Points, in no order, along strands that fork and pass close to each other.
Points whose rows are less than 90.8 apart are linked; no others are. Some points are linked to none.
<538>: [ 27  26 -27   3 -25 -18   0 -25 -30  -8  -7  35  -8   8  -2  35   6 -14
 -53  33 -14]
<442>: [  5  33 -50  14  -7  -3  -4 -34  13   7  21  19  16  35 -16   3 -61 -34
 -39  -2  28]
<627>: [ 16 -16  -6 -28  20  61  17 -23   7  22 -33 -49 -25  28  -6 -31   8  15
  23  10   9]
<601>: [ -4  35 -11 -37 -23  42  28  -7  36  39 -12 -32  33  27  10 -39  15  -3
  11  -7  14]
<289>: [ 16 -22  30 -28  14  10  -8 -20 -40  16  -1 -12   7  -5 -29  15  22   0
 -31 -12 -20]
<4>: [  0 -53  30 -18  25  35  -6  16   9  14  32 -19  26 -32 -14 -27  12  30
  16 -19   8]
<884>: [  6  22 -15  17  10 -38   1  13 -38  -5  16  16  35  24  -6  18  20  -3
   3  -5  21]
<423>: [ 14 -30 -11  -6 -27  53  -6   7  -6  24 -42  20  11  70  13  24  -2 -21
 -38  27  24]
<542>: [-17 -44  49  24  23  15 -12  40  -5  16  47  -6  13 -35 -12 -23 -10   2
  23 -18   7]
<191>: [ 16 -12  37 -23  41  29  -1 -12 -35  22  -3 -24  31  12 -13  -4  40   0
  10  -8  -1]
<7>: [ 28  36 -40   2 -31  -7   5  -6  15 -12  22  25   9  12   2  22 -20 -17
 -31   0   8]
<56>: [-24  14  43  46  15 -24 -46  66  27  -8  52  -3  48 -43 -18 -23 -61   9
  16 -21   2]
<659>: [-18  16  -5 -11   6  63  11  -5   9  51 -10 -35   4  33   6 -42 -18  14
  30  -4  -1]
<773>: [-41  63 -12   3  -7 -21 -16 -19  28  39  -8  13 -13   9   9  -6 -39 -44
 -38 -18  37]
<1020>: [ -3 -50  -3  36  48  23 -17  37 -33   2  -3  12   7  -1  -3 -27 -21  23
 -16  39  13]
<362>: [ 34  -3  23 -10  26   9  21 -50 -32  25   1 -19 -18 -23 -33  -1   2 -25
 -24   8 -12]
<416>: [ 11 -25  23 -18  44  50 -17  13  -7  35  -3 -32  36   5  -5  -8  12  29
 -13  -7  28]
<893>: [-11   4  32 -32 -20 -45  -9  -9  41  -9  29  -2  -5 -80  11  -9  26 -20
  -4 -32 -12]
<652>: [ 33 -12 -36   8 -10 -13  23 -12  13   7  -9   5 -44 -14   6   3  21   1
 -39  53  -6]
<897>: [  4 -29 -21  -1   2  13   9  24 -60 -19  -9  16  -7   2  17  22  14  44
 -25   6  19]
<565>: [ 12 -18 -21   3   3  15   0   4  24  14  31  10   6 -15 -11 -36 -49   8
 -45  -1   0]
<940>: [  2 -55  41 -26  14 -17  -1  11  -8 -60 -75 -10 -53 -22  15  19  54  17
  19  71 -19]
<127>: [-20  30  -5  -8  31 -16  12 -13 -11  30  13 -17  27 -37   1 -15  25   6
   3 -13  10]
<475>: [  2 -33 -24  51  13 -19  -3  48 -12 -46  24  29  38  34  -9  14 -18  17
 -16  10   9]
<434>: [-15  -2  29  23  30  18 -34  51  11  14  46  -4  53 -48 -10 -38 -40  34
  19 -29  10]
<165>: [  9  36   6 -37  26 -25  21 -55   2  21  -3  -4  -7 -15 -16  19   6 -21
 -28  -8 -22]
<528>: [-29  68 -15  16   7 -16  -6  16 -36   9   3   1  48  14  -4 -17  -3   9
   0 -21  17]
<152>: [-12  31  25   7 -39 -44 -28 -15  45 -37   4  20  -4   5  15  13  20 -64
  36 -25 -20]
<250>: [-16   2  21  28 -21 -54  22   6  10  -4  -6  28 -58 -33  31 -15   6   8
  25 -36  -9]
<437>: [ -4  19   6 -26 -13  44   3 -17 -28  40 -47  -3 -17  54   5  12   5  -4
   7   1 -10]
<615>: [ -1  14  11 -18 -15 -14   3 -19 -29 -65   8  19  -7 -18   0  61  18  -2
  21 -24 -35]
<411>: [-36  16  15   6 -29 -52 -23  22  27 -36   8  19  18 -25  14 -17   5 -57
  39 -47 -12]
<766>: [-42  61 -41   4 -14  -2 -33   8  47  25  17  -5  45   4   6 -30 -57 -17
 -12   1  20]
<957>: [-10  47  24   1  -5  47   3  -9 -39  69 -15 -21  14  25  12  -6  11 -20
  -7 -13  -4]
<493>: [-33   8  55  19 -29  57   8  45  -2  66 -18   3   2  45  -6 -23 -31  -4
  -1  -9  10]
<463>: [ 14  13  48  -9  19 -51  18 -33   9 -19 -11  -1 -14 -11 -21  59  37   1
  32 -16 -47]
<717>: [-14  36 -24  20  19 -30 -18  -2  44  15  40 -11  36 -18  -6 -33 -49  14
  -3   3  18]
<531>: [  5 -63  14  -7   4  10  -4  23  -2 -17   8 -21  11  -9  16  -1  16  34
   3 -32  11]
<111>: [-20   5   1  -4   9  23  26 -27  36  56  14  -1  -2   0 -20 -29 -51 -26
   9   7   9]
<838>: [ 23  35   5 -12  -4 -24  21 -32  21 -45  -6  -2 -38 -28 -12  71  33  26
  -4  30 -39]
<714>: [ -6 -11 -41  -1  20   7  30 -40  27  35  18  -9   2  -7 -18 -30  -9  -3
   4  10  21]
<663>: [-31   3   9  39  -8  36   1  29 -16  73 -41  10  -6  42   3 -24 -37  -1
  -7  21  19]
<916>: [  7  19 -30 -44 -20  43   7 -11  10   8  -9 -16  30  42  14   4  36   6
  22  -8   1]
<923>: [-15  22  29  29 -47 -42 -13 -18 -10 -37  10  39 -44   4  19  31  -4 -52
  38 -32 -16]
<242>: [ -7  12 -12  29  -8 -32 -15  46  11  -4  32   4  39 -10 -15 -12 -31  15
   1   5  25]
<233>: [  1  27  -2 -32   2 -39  16 -53  47 -51   1 -18 -34 -39 -11  43  40  24
  17   0  -3]
<728>: [ 52 -24 -34  18   7  -1  13  -3  -4  -3 -20  23  -2  32  -7  -2   9  12
 -26  56   2]
<345>: [  3 -51  15  19 -54   3  -1  11   5 -63 -28   4 -59   5  37  29  28   1
  43  17 -26]
<420>: [  0 -58 -19   1  16  19  -8  22 -36 -29 -31  20 -16  -1  24  14  28  17
 -35  46  13]
<53>: [ 14  19 -32 -26 -12  34  20 -21 -28 -22 -26 -10 -26  17  14  37  25  24
 -22  24 -29]
<94>: [-15 -24 -16  54 -19 -43  21  37   1 -13  -7  29 -45 -20  17 -14  10  19
  20   4   1]
<581>: [ 35 -24  -7 -38  -4  26  -4   7 -20 -26  16  -6  54  19 -10  19  -5   0
 -16 -31  12]
<913>: [ -8   0 -47  18  -9  35 -21  27  -2  24  -2   1  -4  25   2 -19 -28  35
 -30  26  14]
<626>: [  6 -28   0  36 -27 -25  11  19 -15 -48  -3  28 -54  -5  26  11  20  -5
  45  16 -12]
<361>: [ 27  12 -32   3  -4 -58  17 -25  -8  -1 -10  34 -38 -15   5  29  20 -21
 -34  47  -6]
<145>: [ -6  -3 -12   3   0  -2 -19  52 -45 -11  13  11  30 -15  15   2  -5  38
 -28 -26   5]
<1009>: [  4  22   1  21  -3 -58   7  23   6 -22  28  24  35  -3 -11 -10  15 -16
  12 -18  19]
<312>: [ 22 -20 -40   3   2  42   2 -12  -5  -5 -29  -2  -3  55  20   8  14   7
 -21  49  18]
<664>: [  8 -50  40  43 -19 -16 -46  37  -2  -9 -18  24 -24  55  34   4   2 -31
  25 -10 -17]
<45>: [ 14 -28  31  -6 -49   5 -10   5   9 -46 -10   9 -40   8  34  29   6 -13
  45 -21 -51]
<457>: [  0  33 -33 -27  -4 -12  -1 -10  42   9  19 -19  64 -44   1 -17   3 -26
 -16 -13  24]
<558>: [ -1 -90  35  22   5   0  -8  31  25   7 -17 -16 -11  13  -1 -16  12  29
  33 -28  23]
<368>: [ 22  16 -15 -19   8  -7  26 -33 -14 -28 -32   2 -28  -5  -3  54  26  17
 -16  56 -37]
<209>: [-18   5 -13  26  16  41 -16  -3  40  54  13  -8  36  28 -23 -38 -75 -11
  11  19  13]
<753>: [-29 -13  -6  25  27  44 -38  26  -8  42  20 -10  28  17  -8 -23 -67  34
  14  21  19]
<271>: [  2 -26  25 -30 -14  -3  -2 -20  -4 -61  -1   0 -29 -21   2  46  13  -7
  50 -19 -64]
<302>: [ 12 -25  34  11  20 -38  20 -12   4  -6  11   3 -13 -10  -2 -17   7 -21
  19 -10   0]
<834>: [-37  61  15 -25  -5  18  -2 -42  43  63  -9  -5   1  -5  14 -10 -16 -36
 -26 -17  15]
<258>: [-49  76 -12  -1 -28  -1 -16   0  31  39  -7   3  12  29  -6 -31 -77 -27
 -18 -10  24]
<1065>: [-12  22   2  53  10 -57 -32  54  24 -17  40   4  29 -16 -35 -14 -71  -9
   8 -10  20]
<317>: [  5   0 -15  17   0  31   8   3   5  41  -3 -14   4  21 -11 -16 -21  -1
 -43  19  -8]
<628>: [  2  15 -11 -48  -6 -30  -4 -28  31 -24  33 -10  21 -65  -4  -4   9 -32
  -4 -35   1]
<995>: [-20  26 -27  -3 -13  30 -24  38 -12  16  26   2  27  -3  10 -22 -41  42
 -39 -18   8]
<721>: [ 21 -23 -31   0  -1  -4  24 -29  16  -9  35  -9 -10 -24  -6 -13 -29  -4
 -14   1   1]
<41>: [ 26 -61 -32  -2   1  18  11   8 -26 -52 -12  18 -28   3  -1  44  33  18
   4  46  -5]
<736>: [-16  -2  43  -4   4 -30  19   5  -6  -5  -5 -12 -19 -25  -6 -11  41  29
  41 -51 -31]
<685>: [-12  14 -35  47  39 -10 -16  28 -50  15  -8  15  13  41 -17  -4 -52   5
 -21  31  17]
<1027>: [ 12  -5  -8 -27 -17  -8  -6  -8 -10 -45  24  19  45  -4   3  31  18  -2
  14 -23 -10]
<953>: [ 17 -57   7 -16  -2  -1  10   4 -28 -63 -57  -8 -80 -20  -1   9  40  43
  18  30  -9]
<1067>: [  0  62 -22 -39  -9   7 -17 -22  60  48   2  -7  35 -23   6 -20  -3 -47
 -22   2  12]
<816>: [ 11 -59  53  -5  23 -28  -3  -4  -8 -33 -48  -2 -48  -1  -8  27  58  -4
  36  35 -35]
<260>: [ 15  31 -34 -37  -5 -18  29 -48  19 -29  19 -11  -8 -23  -6  12  35   9
  19  -5   3]
<470>: [  9 -18   6 -30  -8  56 -15  -8 -35  25 -23 -14  30  52   8  19  -5 -16
 -22  10  12]
<130>: [ -2  24  28  -7 -29 -60   1  -2  20 -12  10  12 -35 -32  25  -1   6   0
  -5 -50 -20]
<397>: [ -9  44  13  -3  22   6 -15  16  -5  29  20 -16  56 -15 -14 -24  14  -6
 -23 -17  10]
<605>: [ 35 -54   2 -17 -18   1  13   2   5 -47 -16 -16 -34  -1  -8  19  27  34
   2  19 -20]
<655>: [  7  -5 -16 -23  27  31  21 -31 -14   6 -70 -24 -61   6 -23 -11  37  15
  10  68   2]
<468>: [  9 -40  21   5  -5 -29  13  14  41  -8  33  -1  10 -22   1 -16   4  -7
  35 -41 -10]
<435>: [ -3  31  22 -19  25  -9  23 -28 -28   3   2 -26  -6 -33  -5  -9  33  14
  22 -23 -19]
<32>: [ 12 -14  -6 -26  -3  45 -27  -6 -26  -4  -7  -4  35  35  19  30  13  25
 -32 -31  27]
<536>: [-15  43  20  18  21  32  -1  22 -31  67 -16   0  20  41 -15 -17  -1   4
 -19   2  25]
<607>: [  4 -30 -11 -10  19  41  25 -24 -32  26 -41 -17 -35   8 -10 -25  11  17
 -12  36   3]
<596>: [ 11  17 -34 -14  -9 -10  36 -61  36 -17  29  -8 -49 -26   4  12  -3  -4
 -16  -3   1]
<754>: [  2  28 -55 -17 -14  45  20 -26 -21 -31   0  -7   1  32  17  22  38  20
  21  13   9]
<668>: [ 23 -55  50   7  -3 -34   8   7  -4 -12 -12   0 -44   4  -2  -2  32 -17
  23  -1 -34]
<299>: [ -6  -3  50   1 -13 -40 -14  18  35  -5  15 -18   6 -26  13 -31  -1 -48
  39 -39 -25]
<342>: [-18  31  -3  34 -16 -59   3  -1 -17 -50  18  43 -30 -21  10  22 -15 -29
   8 -28   5]
<269>: [-23 -13 -11  43  56  23 -21  29 -37  31  20   3  47  16 -27 -12 -75   0
 -11  20  15]

Follow the links from the first point to the second, and from the first to the third. Name the last point that the two ways share.
<627>; <753>; <145> | <721>
<470>; <127>; <416> | <242>
<127>; <32>; <542> | <242>
<953>; <111>; <601> | <721>
<652>; <345>; <493> | <470>
<493>; <893>; <652> | <470>

A fork is a point with three links. Follow the links from the first point to the second and name the forks in between, in order.
<416>; <736> | <4> <242>
<615>; <493> | <470>
<209>; <605> | <721>
<45>; <542> | <242>
<345>; <416> | <242> <4>
